Each row is a point on a tangle of strands that fork and nearly touch. The rows are in no order.
Points whose rows are less than 66.2 apart are linked; no others are. Some points are linked to none.
Los: -26 -10 -17 -6 -28 -9 -9 14 -20 3 17 18 -3 5 -1 14 5 -7 7 15 8 -11 6 9 18 -8 -14 14 16 -6 3 -6
teb: 18 14 -20 -3 6 -3 2 10 33 -13 18 -15 -13 -10 -3 9 23 -20 -12 -6 8 -6 -12 -28 5 10 2 -12 7 -10 -3 -17
divof: -29 10 -23 5 -15 8 -14 -3 19 -25 -1 28 -11 -26 -14 -18 7 6 -9 -3 9 -7 -8 -10 -23 -4 35 -7 -2 -2 13 -20
bukav: 2 -10 14 13 -9 1 -20 -3 -9 22 -8 23 -3 4 1 22 3 6 -25 -5 -22 3 -6 11 2 2 24 2 -6 14 12 -13
tazu: -13 10 1 -15 -5 -24 -3 10 40 15 13 -8 -10 -12 -32 8 15 -2 -37 13 28 -1 -10 -11 -19 -6 8 -4 6 7 1 -12
bugos: -40 -7 -19 -18 -25 -14 9 9 -30 -6 6 18 -14 10 3 -8 4 4 14 -16 27 -9 -4 3 15 -19 -16 9 11 -2 -2 -7
fenel: 7 -7 23 -1 23 -7 30 -17 -12 25 -14 -34 1 15 6 -10 -6 31 -17 -8 -12 7 6 -17 10 -3 -4 -9 6 14 -8 -3
gis: 13 13 -5 -16 -2 -6 -21 12 19 -10 9 30 -3 -10 -12 25 -7 -34 -10 3 10 2 -15 10 -11 12 2 -6 -9 -2 9 5
Sepi: -26 -11 4 1 -9 -14 -18 -9 13 10 3 16 -8 -13 -25 5 -4 11 -40 16 8 1 5 12 -21 2 29 -7 11 17 14 -7
Legef: 16 0 4 -10 -2 -2 10 12 -1 25 14 -19 6 -22 30 27 -12 2 38 23 -17 -10 19 4 19 -8 1 18 2 -15 -5 37
Fos: -12 -18 1 -1 -20 -25 20 5 -18 26 12 -23 -3 13 4 22 8 20 17 26 0 4 23 -10 33 -12 -22 13 19 -4 4 9
Pegeb: 10 22 -13 8 9 -4 -8 -1 45 -5 14 -8 -11 -21 -12 7 16 -1 -22 -3 7 -7 -10 -30 -10 12 26 -18 -6 0 1 -10
Raro: 30 -4 21 8 1 -6 0 12 -5 41 -10 -9 9 26 11 40 15 -5 -4 1 -22 2 -9 18 11 -14 -4 15 -4 -1 -6 6
sosaf: 17 -9 -2 7 7 12 0 13 -1 -28 -12 11 17 30 2 -6 9 -30 17 1 5 21 -8 22 -10 -9 -36 15 1 -25 0 7
Gon: -11 38 -19 7 11 -12 -13 3 19 -11 7 18 -15 -3 0 4 35 6 -11 -6 33 -18 -16 -7 -24 -18 18 -9 -16 -9 -5 -3
Zag: 2 20 1 8 6 14 0 6 30 -14 -20 -3 10 -8 -12 -17 14 9 7 5 2 5 -5 0 -23 -29 0 2 -12 -16 -12 -5
bub: -7 1 -21 0 1 6 8 18 -3 -9 19 -7 11 3 26 6 11 -8 27 22 7 -15 14 19 3 -27 -18 14 12 -31 -5 29
Notop: -23 3 -11 -19 4 -9 18 -1 3 -1 16 -17 -6 -13 -9 -9 -8 19 -5 5 24 -13 13 -6 4 -4 -7 -10 15 10 -13 12
lagip: -4 8 3 10 -29 0 -7 25 29 20 -16 -1 -2 -13 -27 4 22 7 -4 11 -10 -1 -19 -11 -8 -31 14 24 -10 -12 -11 -34
muv: 11 -11 2 -2 14 1 21 12 -12 -14 -18 -8 16 27 9 -13 17 -17 19 -19 10 17 -17 24 -7 -28 -28 21 -2 -24 -7 11
rupa: 1 12 16 -19 18 -7 27 1 20 24 -10 -41 -2 -6 -12 -16 12 18 -7 -14 11 0 -15 -19 -3 -23 0 -2 3 2 -18 -16
Nubo: -14 21 3 -7 15 -9 5 3 38 5 7 -21 1 -5 -30 -4 10 13 -29 21 25 -3 7 -3 -25 -18 -9 -12 11 4 -10 4
fiz: -16 12 -9 -10 -12 -23 -9 3 22 -10 -1 29 -12 -2 -33 -1 7 -20 -21 -13 42 7 -28 2 -24 0 3 -2 -8 0 20 -13
rez: 21 18 28 2 32 7 -8 -13 11 2 -27 16 4 -2 3 -10 -5 6 -10 -19 -6 5 -15 8 -28 -6 22 -5 -32 8 -7 8
pekub: -22 -1 9 -18 -29 -17 2 26 8 30 -8 -12 -8 -4 -32 0 19 9 -5 10 9 -3 -23 0 -2 -33 -1 25 1 -3 -20 -31
Zil: 13 2 -6 -2 21 16 8 -2 18 -27 6 -14 9 -7 -10 -8 -28 -13 -5 19 2 6 22 3 -8 19 -24 -24 8 3 -5 24
kep: -16 0 16 -27 -3 -20 19 10 10 29 -3 -23 -5 0 -22 -10 8 13 -15 -6 16 4 -13 -7 -1 -17 -8 8 8 8 -14 -22
Gino: -8 -23 18 6 -21 -4 -23 -8 -16 27 -3 25 5 7 -11 20 -15 4 -21 15 -16 11 9 21 12 12 7 9 2 21 22 -5
Mize: 7 15 10 0 14 -4 -11 -9 23 4 -18 22 -6 -11 -15 -5 3 2 -24 -22 8 5 -27 -10 -24 0 36 -4 -29 8 12 -9
fifet: 13 -17 19 25 -9 21 -3 8 1 23 -12 -12 17 0 4 12 -14 19 3 31 -31 14 35 6 9 -3 -15 4 7 2 5 4
Kotim: 3 -17 13 15 15 -4 32 -27 -23 8 -9 -33 -1 2 7 -19 -16 41 -6 8 -15 0 27 -30 18 11 0 -16 1 17 -1 10
luk: 7 3 -4 15 -4 29 -16 13 -10 -8 -18 25 10 -2 22 -4 13 -6 21 1 -23 -4 -4 14 -7 -20 9 18 -5 -26 -6 -12
kal: 3 2 -6 18 -9 30 1 4 7 6 -5 -23 -1 -19 18 -6 18 22 15 -3 -27 -8 6 -18 6 -11 14 2 5 -5 -12 -26
Gapeb: 13 4 -4 -12 6 14 -3 -1 9 -39 -11 21 1 -8 -5 -22 -34 -28 -1 -22 5 16 -9 3 -21 25 -7 -22 -16 0 5 3
lugap: 35 1 12 -10 30 3 14 2 6 18 6 -38 1 -12 29 6 -14 6 22 -11 -17 -6 2 -10 16 11 8 -3 -8 5 -16 26
Loz: 8 -15 -3 -3 14 9 36 9 -7 -16 -7 -22 18 15 16 -21 -2 -3 28 -3 4 18 6 15 3 -18 -34 12 11 -25 -5 24
Piv: -16 4 -18 -1 -3 2 -17 2 -15 -30 7 39 -6 1 2 4 -6 -14 -7 -3 13 -9 3 18 -9 8 4 -13 2 -4 3 11
reluv: -24 0 -17 -14 -6 -20 2 5 -21 -11 6 11 -11 34 -5 -3 21 -12 -2 -24 39 -3 -20 10 1 -10 -24 4 4 0 1 -7
Tibub: -18 -6 -11 -5 -15 -16 -12 5 17 3 20 2 -9 -3 -18 14 15 -6 -31 12 13 -3 -2 -2 -1 4 7 -3 16 9 8 -17
butu: -8 23 -9 -28 18 -2 3 0 -16 -12 8 11 -6 -11 19 -4 -8 -4 25 -28 26 -20 -7 14 -8 1 6 -6 -9 -2 -17 32
Noru: 2 -13 -7 7 -21 3 -23 4 -17 8 22 19 -4 -2 11 29 -5 -12 -3 19 -20 -5 10 -2 26 24 -1 -4 14 1 18 -12
bog: -28 -1 9 -12 -8 -28 19 -1 -15 28 8 -16 -2 7 -5 16 4 34 7 34 8 -5 28 0 15 -28 -13 8 18 1 -8 19
bam: -10 -1 -13 -17 -4 12 7 1 -9 -39 -7 27 -2 4 -4 -21 -26 -27 16 -23 17 7 -7 8 -18 15 -25 -14 2 -8 4 8
voz: 7 -17 9 -6 -2 -29 17 -8 -29 25 3 -11 1 29 9 21 4 9 10 -1 -1 10 3 -10 38 6 -18 12 7 8 7 9
mufeb: 7 -4 -4 8 -7 6 -17 13 -20 1 -16 33 7 23 14 13 26 -16 13 -8 -8 2 -19 21 2 -23 -2 26 -11 -22 -3 -8
tano: -13 11 -9 5 5 -5 6 9 -10 10 11 -10 1 15 19 15 26 9 8 22 7 -16 13 23 2 -38 -6 7 7 -21 -13 26
rubu: 21 -7 -5 -4 0 8 -12 18 0 -13 5 15 16 13 4 17 -6 -44 19 12 -3 11 -1 24 3 6 -34 18 4 -19 3 13
Defiz: 14 8 25 4 37 6 2 -17 -13 5 -18 -1 12 12 7 -9 -14 16 -11 -7 -9 2 6 15 -19 -4 7 -11 -14 10 -10 25
Duruz: 23 14 2 35 17 17 -6 -2 21 6 7 -24 5 4 11 22 18 14 -21 14 -25 -11 20 -7 -7 4 15 -18 7 6 -11 6
refu: -10 -16 -19 17 -10 5 -15 -23 5 -25 3 14 -7 -11 -18 -9 -23 -12 -35 23 -3 4 11 9 -22 28 24 -26 13 7 28 2
fube: -9 0 -12 -32 -17 1 6 22 -7 11 7 1 -5 -27 14 3 -7 -8 37 -9 2 -17 -12 -2 22 -11 3 20 1 -9 -14 -3
navuf: 23 -3 3 5 20 14 1 -9 2 -27 -15 6 -2 0 8 -17 -12 -8 -6 -26 -9 12 -11 -12 -10 22 9 -15 -18 3 0 -10
Nopi: 16 -9 -12 25 -3 18 -18 -12 8 -21 1 15 -13 -12 10 -6 -3 -12 -20 -7 -23 3 -5 -16 -4 29 36 -16 -5 0 21 -26
dal: 17 -8 0 -25 -5 -20 -2 3 -13 8 20 3 -1 5 4 26 -22 -33 9 0 1 7 -1 2 34 31 -23 1 5 6 7 12
Nibo: 9 -17 19 23 -3 17 -5 -2 13 14 -12 -9 13 6 -18 7 -4 11 -27 20 -25 17 20 5 -6 4 -6 -5 6 11 9 -12
poki: 14 -9 -6 6 -5 19 -2 20 -9 5 -3 5 8 -9 27 8 4 -8 32 9 -22 -6 1 9 12 -10 -4 19 3 -24 -5 -2
teriz: 7 -3 -4 20 8 -1 -22 -18 17 -17 2 19 -2 2 -18 10 -6 -14 -43 15 -2 8 4 11 -25 19 20 -20 -1 9 20 9
Sozu: 10 -8 -18 29 -3 8 -10 5 10 -17 11 -6 4 29 3 8 31 -16 -14 10 -8 6 3 -8 6 4 -24 -2 19 -12 6 -20
rata: -9 -11 -3 20 -28 18 -4 9 -4 14 -11 -4 0 5 5 -2 23 19 -1 4 -21 0 2 -3 11 -21 3 10 11 -11 -2 -37
lole: 19 18 4 6 26 -3 17 -1 12 19 4 -39 -1 15 18 15 30 12 -3 -1 -4 -9 1 -2 1 -18 2 -9 7 -6 -21 14
nidu: -3 -16 21 -20 10 -13 27 -9 0 10 -8 -22 10 14 -27 -17 -26 6 -10 -8 10 20 1 -7 8 9 -33 -1 8 22 3 -1
Kema: -13 -10 -18 20 -19 3 -20 -9 13 -15 2 20 -14 -14 -7 -6 13 -4 -25 -2 -7 0 -4 -9 -9 12 36 -7 5 -2 23 -31
sir: 18 -4 -4 -2 13 16 2 -7 8 -23 5 -15 -1 -22 3 -14 -42 -9 -3 6 -15 4 16 -12 3 35 -4 -27 -4 10 0 6
dakol: -1 17 5 -14 25 9 2 -7 -14 -14 9 -1 7 -14 27 -19 -20 3 47 -17 7 -10 6 20 -15 3 10 3 -15 -4 -22 45
vulur: 4 -15 -9 5 -3 -1 -5 -20 -32 -20 8 15 -13 -5 13 -7 -30 -7 -13 -5 -9 -9 10 -9 12 42 18 -22 -5 12 13 11
Muman: -26 0 -19 2 -17 3 6 12 -3 0 2 -15 -12 7 7 -11 35 18 3 -1 6 -11 -2 -10 7 -34 1 9 15 -15 -12 -29
Rono: 16 -4 -1 2 2 -2 -18 -8 -20 6 20 15 -14 -14 28 20 -26 -4 -3 6 -22 -20 11 -5 19 38 24 -15 -8 13 6 18
gesu: 5 1 -8 12 8 16 -1 1 16 -18 0 -2 5 1 -3 -6 10 -4 -4 7 -2 4 8 -4 -4 -3 -9 -6 8 -5 -3 -9
zefoz: 13 -7 7 -10 16 -13 14 -7 -28 8 0 -1 -4 15 24 13 -5 6 7 -8 0 -1 7 -2 23 6 0 2 -2 0 -5 28
vip: 12 13 14 13 0 8 1 0 45 15 -16 -15 1 -20 -22 -4 8 16 -20 0 -13 7 -8 -18 -18 -9 24 -2 -12 11 -3 -22
lufit: 29 5 -11 -14 10 -3 -6 22 14 -10 19 1 4 3 10 26 3 -46 7 9 6 -1 -4 9 6 12 -24 5 7 -17 -5 17
ledon: 18 5 3 11 -22 -8 -8 27 17 27 -6 2 -8 4 -8 30 33 -5 -7 -4 -15 -8 -25 -7 3 -20 13 19 -6 -10 -9 -30
talip: -23 -20 0 6 -24 7 14 -3 -26 5 -5 -5 -4 -17 8 -13 -16 36 18 13 -11 2 30 -19 26 -1 -2 4 13 3 7 -12
kube: -31 -9 9 -9 -20 -1 9 0 -16 22 -10 0 2 -11 -10 -10 -14 37 6 15 -9 -1 18 3 12 -16 4 5 8 8 -3 -7
tup: 0 15 9 14 5 -13 -6 1 10 12 -17 8 0 30 -13 6 37 1 -22 2 7 6 -17 6 -20 -32 -3 5 -9 -9 -1 -12
ril: 19 14 -18 -5 0 -18 -5 19 21 -12 13 3 -11 11 -8 13 33 -37 0 -14 23 0 -28 -17 5 -1 -13 5 -2 -13 3 -18
bini: -11 14 -23 -1 12 14 -1 8 -12 -40 -6 24 -4 11 16 -21 14 -9 18 -22 26 -8 -10 10 -20 -14 -5 -4 -5 -25 -8 8
gisa: 20 -20 1 5 1 -3 -3 -14 -3 -8 13 -15 5 15 -8 8 -15 -21 -16 3 -9 16 4 -9 17 42 -22 -14 10 15 18 -8
rebam: -9 -14 -5 -18 -27 -29 -3 -11 -18 1 25 3 -3 4 -13 17 -32 -23 0 11 5 7 8 -5 27 45 -20 -9 16 19 27 8
mefu: -12 21 -14 12 -10 24 -18 -4 24 -16 8 9 -3 -38 0 -15 7 10 14 -5 -9 -13 -5 -15 -13 -4 34 -3 -7 1 -5 -19
gab: -1 17 5 4 22 13 -3 -13 -25 -3 -13 5 0 3 33 -24 18 16 27 -36 -5 -9 -17 10 -6 -14 28 4 -19 -8 -22 7
nolir: -10 -9 -16 -20 -32 8 -4 11 0 -19 9 17 -1 -10 -16 -5 -25 -33 13 2 2 6 -5 3 9 17 -24 -4 14 -3 15 -16
Taner: 30 0 15 12 -9 -9 -12 16 10 27 -6 -5 7 26 -10 36 34 -20 -9 0 -14 5 -23 4 2 -7 -9 23 -8 -7 -4 -18
rim: -2 -11 19 -6 1 -22 1 -5 23 10 -4 -12 10 14 -41 -6 2 -9 -33 -1 14 22 -12 -1 -14 13 -12 7 7 21 15 -18
Doli: -3 -20 10 8 -23 8 -7 10 15 12 -3 -13 17 6 -28 -1 -1 2 -6 23 -11 16 8 5 7 -1 -25 14 13 4 6 -24
Fasa: -15 14 9 -23 7 -6 4 4 2 -1 -18 18 3 -4 -19 -14 -2 1 -1 -17 31 2 -18 14 -24 -25 -7 2 -15 3 -6 0
siza: -27 10 -24 4 0 20 7 -7 -12 -29 4 -6 -8 -14 14 -30 8 17 22 -20 10 -19 4 -12 -3 -7 8 -9 6 -4 -16 -7
tusa: -10 12 -7 -6 22 0 12 -4 17 -18 11 -17 5 1 -16 -4 -7 5 -17 16 22 -6 22 5 -16 -7 -21 -20 14 4 -11 22
mozo: -18 3 -28 -3 -14 16 4 0 -22 -24 19 6 -14 -25 22 -14 -12 -1 21 -9 -1 -23 7 -20 16 18 10 -10 12 -3 -2 -7
doke: 0 13 -13 20 6 30 -3 -10 5 -1 21 -26 0 -30 30 -14 9 21 33 4 -23 -18 17 -14 6 3 19 -4 7 2 -17 0
Vudeg: 0 14 -16 -26 10 -2 11 19 -2 -13 17 -6 -3 -14 24 4 4 -18 38 -17 26 -17 -10 10 0 -10 -5 9 -2 -21 -15 30
rasas: -11 -21 -4 -6 -21 -7 -3 -11 -22 -5 8 18 -6 -3 -7 -1 -32 -10 -7 -3 -5 6 5 1 15 31 2 -11 5 18 24 -2
nodor: -21 17 -25 16 -4 2 -11 6 5 -15 6 8 -13 10 7 -5 44 9 -9 -1 13 -14 -5 -7 -8 -30 10 -4 2 -16 -7 -22
Nefe: -37 -9 -2 -3 -34 -10 -23 8 -11 11 3 29 3 14 -20 12 13 2 -9 20 7 -2 1 28 -2 -19 -7 19 7 4 6 -14
Merup: -3 0 18 -22 10 0 3 -10 16 18 -7 -9 -3 -28 -15 -10 -30 14 -13 -11 -1 -1 -1 -4 -8 5 20 -8 -12 27 -3 2
supu: 25 -11 10 -9 9 24 5 5 8 -11 -9 -8 8 -17 7 -15 -45 -8 17 -1 -20 9 9 -1 7 17 -12 -1 -8 3 -2 4
dekod: 1 -15 -7 -32 -13 -8 28 15 -18 0 3 -2 0 -9 10 -3 -19 -17 42 -17 10 4 -7 4 26 -2 -23 21 3 -11 -2 15
nebu: 22 -8 -5 -3 -1 -5 -5 2 25 -4 15 -11 -5 3 -11 16 7 -28 -22 -2 -5 11 -12 -18 10 29 -6 -12 7 7 9 -19
beb: -36 -4 12 -12 -23 -12 13 5 -17 33 -6 -14 -2 5 -8 -3 6 37 8 24 0 -2 15 8 10 -41 -5 18 16 -7 -14 -2
Muku: 11 1 25 0 27 1 23 -12 13 15 -18 -32 7 6 -16 -21 -3 18 -26 -11 -6 15 -3 -15 -11 -10 -6 -10 2 15 -9 -14
bepe: 4 29 14 26 13 8 -7 -15 26 13 -11 -10 -1 -6 -1 1 26 24 -20 -5 -12 -8 -3 -13 -25 -13 35 -16 -13 7 -9 -9
Ser: -2 -2 -12 -22 -24 -7 -17 7 5 -16 8 27 -8 -18 -15 10 -17 -36 -4 -7 7 5 -22 3 2 20 2 -7 3 2 17 -16
Vel: 14 -3 21 19 21 12 16 -25 -23 8 -11 -27 2 -3 30 -17 -23 39 18 0 -29 -3 25 -11 8 8 14 -7 -14 11 -9 24
Gur: -1 29 16 -7 5 2 -2 7 22 9 -31 17 5 -18 -23 -15 4 11 7 -11 15 5 -24 7 -27 -32 13 10 -29 -4 -12 -7
Meku: -13 2 -20 -23 -21 7 0 17 9 -3 16 -1 -12 -35 1 -3 -7 -5 18 -3 3 -17 -4 -15 16 4 6 1 10 -5 -7 -18
mog: -39 -3 8 8 -11 -21 -7 -7 -25 16 -1 15 4 41 -12 9 21 19 -23 21 13 -1 10 28 -8 -29 -13 8 13 5 3 0
tinok: -4 9 -14 -8 -8 -22 -7 15 10 -12 2 6 -4 30 -25 0 32 -31 -6 -15 36 6 -28 1 -7 -10 -31 12 -6 -4 8 -19
Meben: 20 7 13 -4 23 16 -4 -9 -11 -3 -10 -5 0 -11 34 -21 -5 10 32 -38 -18 -3 -13 -3 -1 6 27 4 -24 2 -19 8
Tugi: 27 -16 2 -2 21 9 18 -5 -12 -14 -15 -5 3 18 13 -15 -1 -11 4 -35 -6 17 -14 -9 11 15 -11 -1 -7 -1 -1 -8
monu: -8 5 4 7 -3 -10 -18 2 -12 3 -14 33 -3 30 -6 9 32 -6 -15 -13 11 4 -25 16 -8 -22 5 10 -10 -4 5 -19
tode: -18 -23 19 0 -4 -4 -7 -21 -8 17 -10 19 0 -7 -21 3 -31 15 -29 14 -9 8 14 21 -12 8 18 -2 1 29 20 8
Ludi: 2 8 -5 8 19 3 -1 -9 -25 -5 9 2 0 8 41 9 12 9 12 -4 -8 -16 12 6 4 -1 12 -1 -1 -13 -14 31
zupo: 13 -28 9 9 7 10 12 -11 -34 -13 -21 5 8 25 11 -21 -18 2 5 -27 -13 20 0 -1 17 21 -12 0 -4 8 7 -10
nipum: -14 15 -16 6 6 11 -20 0 -26 -15 7 33 -2 0 32 2 9 5 11 1 1 -21 8 18 -6 -7 18 -2 -2 -12 -10 19
pumi: 19 19 -5 -2 -5 -13 -19 12 24 -16 -4 33 6 8 -24 14 6 -46 -6 -1 20 16 -29 6 -13 7 -16 4 -18 -9 13 -1
fofis: -3 12 2 23 10 9 -8 -23 -14 7 7 -4 -1 -7 17 2 -4 30 -9 15 -19 -24 29 -3 -2 11 26 -17 -3 16 -10 26
libo: 7 0 -9 18 6 23 17 -1 -6 1 13 -37 4 -20 40 -8 3 20 42 10 -19 -10 23 -13 16 1 5 7 9 -15 -8 15
Kude: 33 3 1 16 13 16 -21 2 4 4 14 0 -5 -8 30 26 -11 -8 -6 9 -30 -12 15 -4 3 32 18 -16 -7 4 1 10
kepi: -13 5 11 -5 19 -22 17 -28 -33 9 2 2 -2 1 6 4 -19 28 -5 12 10 -18 23 -5 5 3 10 -13 -4 19 -6 42
tel: -2 -15 17 -25 9 -8 18 -12 11 7 -4 -15 1 -14 -30 -18 -43 5 -20 -7 7 13 2 -3 -7 18 -8 -12 1 28 7 2
muk: 24 16 7 3 40 1 19 -9 7 13 11 -49 7 3 32 8 9 11 11 -2 -10 -7 11 1 1 4 5 -9 -2 -5 -21 41
Tus: 15 -21 1 -21 -17 -18 16 10 -24 9 11 -2 2 7 13 22 -17 -24 38 0 2 9 4 -1 37 15 -34 22 7 -8 16 15
vuv: -9 -5 -6 33 6 31 5 -18 -8 -22 -12 -12 9 -7 0 -31 -11 31 -11 15 -21 2 35 -2 -7 7 1 -17 9 4 1 -2
Ratu: 6 -15 1 5 -14 -12 -9 -7 -36 9 19 20 -13 -5 19 32 -25 3 4 21 -19 -7 23 -15 30 30 11 -7 -2 10 22 15
mokel: -3 10 -18 -12 -6 16 -11 14 -7 -39 -1 39 0 -3 8 -3 -12 -33 20 -13 11 -1 -9 12 -15 2 -10 -3 -2 -18 1 1
tenok: 12 10 14 2 -7 -6 7 13 46 20 -20 -11 5 -13 -40 -5 9 2 -12 7 -1 13 -20 -16 -13 -20 0 16 -12 -7 -6 -23
Bemig: -31 18 7 -14 11 -6 13 -21 -10 12 11 -14 -1 -19 -2 -13 -19 38 3 9 9 -20 22 -3 -4 -7 16 -15 2 22 -15 31
ruf: -5 39 -2 3 15 -18 -1 4 13 8 -8 3 -13 15 -4 -1 42 6 -14 -4 32 -8 -26 -3 -22 -42 7 -3 -17 -15 -8 -9
fale: 28 13 5 -2 33 12 -3 -9 12 0 5 -20 -4 -18 23 -2 0 0 11 -18 -13 -9 -5 -12 -3 18 23 -13 -15 10 -17 11
Gib: 6 -23 -4 15 -29 4 -13 12 -21 20 9 6 0 5 12 22 12 -5 9 10 -21 -1 6 -6 32 10 -10 18 16 -5 14 -26
mokap: 13 15 -3 2 -11 -6 -17 25 18 -7 -16 34 7 7 -23 13 15 -29 7 4 9 5 -28 15 -15 -20 -11 23 -22 -18 0 -5
vulo: -2 9 -1 6 3 -22 -5 -11 32 -6 -12 18 -9 -3 -29 -16 6 -9 -32 -14 27 14 -28 -16 -24 11 17 -6 -11 5 26 -16
pego: 0 19 -5 1 16 20 -3 1 -7 -28 -13 15 2 -5 24 -26 9 0 34 -28 9 -4 -13 12 -22 -13 12 6 -18 -20 -18 8
vame: 3 -7 9 19 2 -9 -16 -17 33 -6 -3 5 6 14 -36 3 4 -16 -41 16 3 24 -5 4 -26 16 0 -6 8 10 30 -11
Zovob: -15 -7 9 -15 -23 -27 -11 4 9 12 -3 18 -9 6 -28 4 20 -12 -19 -17 20 8 -37 0 -7 -1 9 18 -6 11 13 -30
Duge: 2 4 20 1 8 10 14 -17 -18 23 -8 -27 2 -20 26 -11 -20 33 45 1 -22 -2 19 2 13 -10 17 7 -12 7 -13 29
damob: 24 -12 7 8 -3 15 3 15 -5 22 -4 -14 7 -7 21 17 -11 4 18 14 -29 0 18 1 20 1 -5 9 2 -8 0 7
pagu: 4 -13 -12 2 2 13 23 17 1 -12 6 -25 14 -5 18 -7 -4 2 32 21 -2 5 21 7 12 -14 -30 13 15 -24 -1 19
pido: 6 1 9 -14 1 20 -4 5 18 -4 -14 4 4 -30 -11 -9 -25 0 7 -5 -10 7 -6 2 -3 0 10 -1 -14 9 -4 -3
Zogiz: 8 -17 2 10 -24 13 -12 12 -1 -7 -10 -4 23 22 -20 -3 8 -22 9 11 -8 16 -4 10 11 2 -36 24 6 -4 10 -27
Fomez: 7 -24 5 16 -28 4 -6 13 -18 18 -5 -11 17 26 -1 15 12 -9 19 12 -15 8 1 10 27 0 -32 32 10 -10 11 -17
nes: 19 24 11 15 11 7 0 -1 20 28 1 -30 2 2 16 18 26 16 -1 -5 -18 -14 0 -5 -6 -16 28 -7 -5 4 -19 2
mup: 7 -9 17 -1 23 8 7 -14 -31 -10 -17 13 6 6 17 -19 -35 16 9 -7 -13 3 15 14 1 7 4 -4 -19 8 -7 28
soz: -19 -19 -17 -6 -22 12 13 1 -17 -34 -2 12 0 11 -8 -27 -23 -22 18 -20 11 10 1 0 5 17 -36 -10 16 -3 10 -8
Zepa: -14 -9 8 -8 14 -22 11 -24 -35 7 -2 19 -6 11 -3 1 -21 13 -22 -9 12 -8 10 4 0 12 8 -14 -6 24 5 27
Nif: -9 -10 -7 8 -6 6 24 -7 -24 -1 4 -18 0 -20 26 -6 -14 29 44 16 -12 -6 35 -24 26 -2 1 2 9 -10 4 14
tuk: -20 -10 -2 -15 -22 -32 -6 -6 10 0 13 -5 -8 16 -30 -4 18 -24 -23 -23 30 10 -35 -12 -2 24 1 9 9 15 23 -36
gero: -17 -10 -10 17 -7 12 -4 -14 0 -15 5 0 0 -10 -9 -8 -15 18 -27 29 -9 -1 32 0 -5 14 5 -19 16 9 11 7
Sulev: -18 3 2 15 -2 -9 3 4 -7 22 -1 -14 6 35 -1 15 29 17 -13 32 5 -4 16 22 -2 -39 -17 6 14 -11 -10 11
vozu: 23 -1 2 12 7 9 -28 -5 10 -12 9 20 -1 -3 7 22 -17 -21 -24 17 -20 1 8 12 -8 29 16 -20 -8 9 11 11
koval: -19 -9 13 -15 0 -37 3 -13 15 6 10 -13 1 24 -39 -9 9 -14 -37 -15 41 13 -23 -8 -20 16 -14 0 15 22 19 -18
nir: 12 -5 11 -7 27 -1 12 -15 -35 -18 -2 1 1 2 37 -20 -32 11 38 -11 -6 -4 19 7 -4 17 4 4 -18 -11 -12 52
fimoz: 4 -26 11 -3 2 -18 14 -24 -12 0 8 -28 6 25 -19 -5 -15 -6 -20 -7 4 17 5 -12 18 39 -26 -7 12 26 20 -6
kolup: -2 30 -9 -5 -10 5 -17 11 42 -1 11 4 -5 -43 -9 4 11 -2 8 3 1 -14 -10 -18 -11 -4 28 0 -14 -1 -9 -11
dos: -14 -7 11 -18 6 -11 7 -7 -20 4 -9 17 5 17 -11 -5 -14 1 -7 -16 16 5 -6 15 -2 -4 -11 -1 -2 12 1 9

A fork is a point with three links. Follow the links from the first point to the second and name the forks in between, in order.
Doli, Nif => damob
tode, Kema => tusa, teb
poki, rebam => damob, Rono
Muku, Meben => lagip, nes

Follow the links from the first point to the second, and from the first to the third. Name the last point that the two ways share.
Tus, refu, Fomez => Rono
fube, ruf, tuk => Rono
pumi, ledon, kal => mokel
Kema, Sulev, sir => teb
nidu, Zepa, bukav => tusa
Ludi, rupa, Raro => lagip
Gapeb, bepe, Gon => mokel
kolup, pagu, sir => teb

Name the points in between on the shortest way along the links from the first point to the second, in order.
poki, teriz => damob, fifet, Nibo, Doli, Zogiz, Fomez, Gib, Noru, Ratu, Rono, Kude, vozu
Notop, gesu => Bemig, kepi, Zepa, dos, Fasa, Gur, Zag
Nif, nipum => talip, kube, beb, bog, Fos, voz, zefoz, Ludi
tuk, rasas => koval, rim, vame, teriz, vozu, Kude, Rono, vulur
ril, lufit => tinok, reluv, bugos, Los, Nefe, mog, Sulev, tano, bub, pagu, Loz, muv, sosaf, rubu
rupa, bog => kep, pekub, lagip, tenok, vip, bepe, nes, lole, muk, lugap, fale, Meben, gab, pego, bini, mokel, Piv, nipum, Ludi, zefoz, voz, Fos
